The views of a scene show one set of named points, each view turned or mirrored, shifted and resized as a whole, with a little noise and some points left out.

Scene 1
View 1
j979: [ -1  -2   1  16  -9  10   4 -11  -3   1   6   7  10  -5   1 -13  -8   5
   7  -4]
j520: [  7 -13  14   9  -5   9  -5  -4   9  -5  11  -1  12   4   6 -10  -8   1
   6  -3]
j713: [  2   3   8  17 -23  11  12 -16  -5   9  13  16  13  -4 -16 -19  -9  10
  10  -6]
j357: [ -1  -6   1  14  -4   9   0  -8  -1  -3   4   3  10  -3   6 -10  -7   3
   6  -4]
j651: [ -6 -10  -6  10   7   5 -10   1   1 -12  -1  -4   7   1  16   0  -3   3
  -3  -3]
j626: [ -2 -13   6   4  -4   3 -14   6   7 -14   8  -4   9  14   4   2  -2   7
  -9  -3]
j761: [-8 -5 -6 12  1  5 -7 -1 -3 -9  0 -1  7  1  9 -2 -3  6 -3 -4]
j378: [-6 -2 -5 16 -3  7  0 -8 -5 -3  1  4  8 -4  5 -7 -6  5  2 -5]
j831: [-2 -9 -2 12  5  9 -4 -5  1 -7  0 -2  8 -5 16 -7 -6  0  5 -4]
j80: [-6 -7 -2 11 -2  6 -7 -1  0 -9  3  0  8  4  6 -3 -3  6 -3 -4]
j351: [  3 -11   6  11  -2  10  -3  -6   4  -5   6  -1  11  -2  10 -10  -8   0
   6  -3]
j889: [ -9 -12 -12  11  19   6 -13   3   0 -16  -9 -10   5  -3  29   3  -3  -3
  -2  -3]
View 2
j80: [-16   5  -6  -3   6   3  -3  -3  -2  10  -2   4   3  -4   6   5  -7  -2
  -3   5]
j651: [ -7   2  -9   0   7  -4  -3 -10  -3  19  -7   8   2  -9   3  -3  -4 -11
  -5  -7]
j626: [ -7   2 -15  -5  10   0 -19  -4   7  -2 -11   0  13  -6   2   0   4  -2
   1   1]
j520: [-19   7   1  -2  10   3 -15  -4   7   0   4  -7  -2  -5   7  13 -18   7
   3  -2]
j357: [-22   7   1  -2   5   6   2  -1  -5  13   4   4  -4  -3   8  10 -14   1
  -2   5]
j713: [-41  12   8  -8  -1  23   9  16  -8  -3  14  -3  -2   9  17  26 -19  16
   0  34]
j979: [-27  10   5  -4   3  11   7   2  -9  11   7   2  -5   0  11  14 -16   5
  -3  15]
j889: [  0   0  -8   4   8 -13   0 -19  -6  34 -10  13  -3 -16   0 -11  -5 -20
  -8 -22]
j351: [-20   7   1  -1   8   4  -6  -3   1   7   4  -3  -4  -4   8  12 -18   6
   1   1]
j831: [-15   6   1   1   7  -1   1  -9  -4  21   0   4  -6  -8   6   5 -16  -4
  -4  -7]
j761: [-12   4  -8  -2   5   1   2  -5  -7  17  -5   9   3  -6   4   1  -3  -8
  -5   3]
j378: [-20   7  -3  -3   3   6   9  -1 -10  18   0   9  -1  -2   8   7 -10  -3
  -5  10]
View 3
j713: [ 31 -22  -3 -15  24 -16 -35  31  41 -26 -38  -3   1 -20  14   9  -3   6
  -5 -21]
j80: [ 10  -3   4  -7  11   2 -14  12  -1   0 -10  -6   5  -6  -2   5 -10  11
   3 -13]
j520: [  6  -2   5 -28  29   6 -13  23  -2   4 -10  12  25 -10   6  -1 -18   0
   3 -11]
j626: [ 17  12   6 -14  17   8   0  10  -5  11  12  -9  10 -12  -2  14 -27  10
   3  -9]
j889: [-19   1   8   4  -5  16  -6  -2 -37  18  -3  -5   6  12 -16  -6  -7  17
  10  -8]
j761: [  5  -3   4   1   3   3 -12   5  -8   3  -8 -11   0  -2  -7   6 -10  16
   4 -13]
j357: [  6 -10   3 -10  14   0 -21  17   3  -4 -22   0   8  -5   1   1  -6   9
   3 -15]
j351: [  1  -7   3 -16  19   3 -18  20  -3   0 -18   6  15  -5   2  -3  -9   6
   4 -13]
j651: [  2  -1   5  -2   5   6 -11   6 -13   6  -7  -7   4   0  -7   3  -9  13
   5 -12]
j979: [ 12 -16   1  -8  15  -6 -27  21  13 -12 -30  -2   4  -8   4   2  -2   9
   1 -17]
j831: [ -6  -8   4  -8   9   4 -16  13 -12   3 -17   1  10   2  -3  -5  -4  10
   5 -12]
View 4
j651: [10  2  0 -2  9 -3 -4  2  9  5 -7  7  7  1  2  3  2  1 -1 12]
j761: [10 -2  4  1  7 -6 -1  6  9 -1 -4  8  6  1 -2  1  0 -4  2 10]
j80: [ 3 -5  4  7  4 -4 -1  6  8  0 -4  6  6  1 -5  1 -4 -4  3 10]
j889: [ 18   5  -6 -10  17  -5  -9  -2  11  12 -12   8   8   0   7   6   9   9
  -4  12]
j626: [-3 12  4  7  0  7 -3  5  6 -1 -5  5 12  1  3  3 -9 -9  0 16]
j351: [ -3 -11   0  14   6  -4  -5   2   8   8  -7   4   5   1  -9   3  -6   2
   3  10]
j979: [  2 -21   7  15   4 -11   1   8   9  -1  -2   6   0   2 -15  -2  -5  -5
   7   5]
j378: [  9 -17   7   7   7 -12   1   8   9  -3  -1   7   1   1 -11  -1  -1  -4
   5   5]
j713: [ -7 -31  15  26  -4 -12   6  15   8  -8   3   4  -2   3 -26  -6 -14 -14
  12   3]
j520: [-10  -8   1  19   2   0  -5   2   7   8  -7   2   7   1  -8   3 -12  -1
   2  12]
View 5
j831: [ -1   8  -7  14  16  -1  -5   6  12   6 -18   6  -1   8   5  -3   9   2
   4   3]
j378: [-7  8 -4 13 11 -2  2 13  6  3 -7 -6  3 10 11 -6  3  7  6 -2]
j889: [  7   3  -8  13  17 -14 -13  11  11   6 -40  12  -8   9  -2  12   4  -9
  20   8]
j357: [ -6   9  -5  17  14   2  -1   7   9   4  -3   0   3   7  10 -12  11   8
   2   0]
j351: [ -3   9  -6  18  16   2  -5   2  12   5  -6   9   1   5   7 -13  17   6
   0   3]
j651: [  3   2  -8  17  12 -12  -9  12   6   3 -20   9  -2   8   6   0   8  -3
  15   4]
j626: [  4  -6  -7  25   4 -19 -15  11  -2  -3   1  17   3   3  12 -14  22  -2
  20   3]
j520: [ -1   6  -5  22  13   2  -9  -1  10   2   3  15   3   3   8 -20  26   7
  -2   4]
j80: [ -3   4  -5  18   9  -6  -5  10   4   1  -4   4   3   7  11 -10  11   4
   9   1]
j761: [ -2   3  -6  16   9 -10  -5  15   3   1 -13   1   2   8  10  -3   5   1
  14   1]
j979: [-11  12  -3  15  13   7   5   8   8   3   3  -7   5   9  13 -15   7  13
  -3  -3]
j713: [-19  15  -1  18   9  15  12   9   3   1  28 -16  13   8  22 -28  10  24
 -13  -9]
View 6
j651: [-3 -8  3  2 -5  0 -5  4  6 -4 -7 -2 -2  5  2 -8  3 -3  5  3]
j889: [-11 -12   6  10  -7   1  -4  10   5  -7  -2 -10 -18   3   7 -12   6  -4
   5   1]
j761: [-1 -4  2  2 -2 -3 -8  2  8  1 -6  1  7  4 -1 -7  3 -2  6  3]
j713: [  6  17   2  -6  -7  -5  -9   3  14  12 -20  29  46   7 -17  14   8   1
  13  12]
j378: [-3  3  4  2 -6 -3 -9  7  9  7 -7  8 15  4 -4 -2  7 -1  9  4]
j831: [ -6  -2   5   5 -10   2  -3  10   8  -3 -11   5   3   7  -2   1   8  -2
   9   6]
j357: [ -3   3   4   2  -8  -2  -7   8  10   4 -11  10  15   5  -4   2   7  -1
   9   7]
j520: [  2  -2   2  -4 -10   7   3   1   9 -11 -22  12  13  13  -8   9   1  -4
   7  12]
j80: [  1  -2   1  -2  -4  -1  -6   1   8  -1 -11   6  12   6  -3  -2   2  -3
   7   6]
j351: [ -2   0   4   1 -11   3   0   7   9  -7 -17  10  10  10  -5   6   6  -3
   9  10]
j979: [  0   8   5   0  -8  -2  -7   7  11   6 -13  16  24   7  -9   7   8   0
  11   8]
j626: [  8 -14  -4  -9   0   4  -2 -12   4 -15 -15  -1   3  10   0  -6  -8  -6
   1   6]

Which points are out of place in each view (at most two, in the order of its rows)? Write - if all are in place.
view 1: j80
view 2: j351
view 3: j520, j651
view 4: j378
view 5: -
view 6: j357, j626
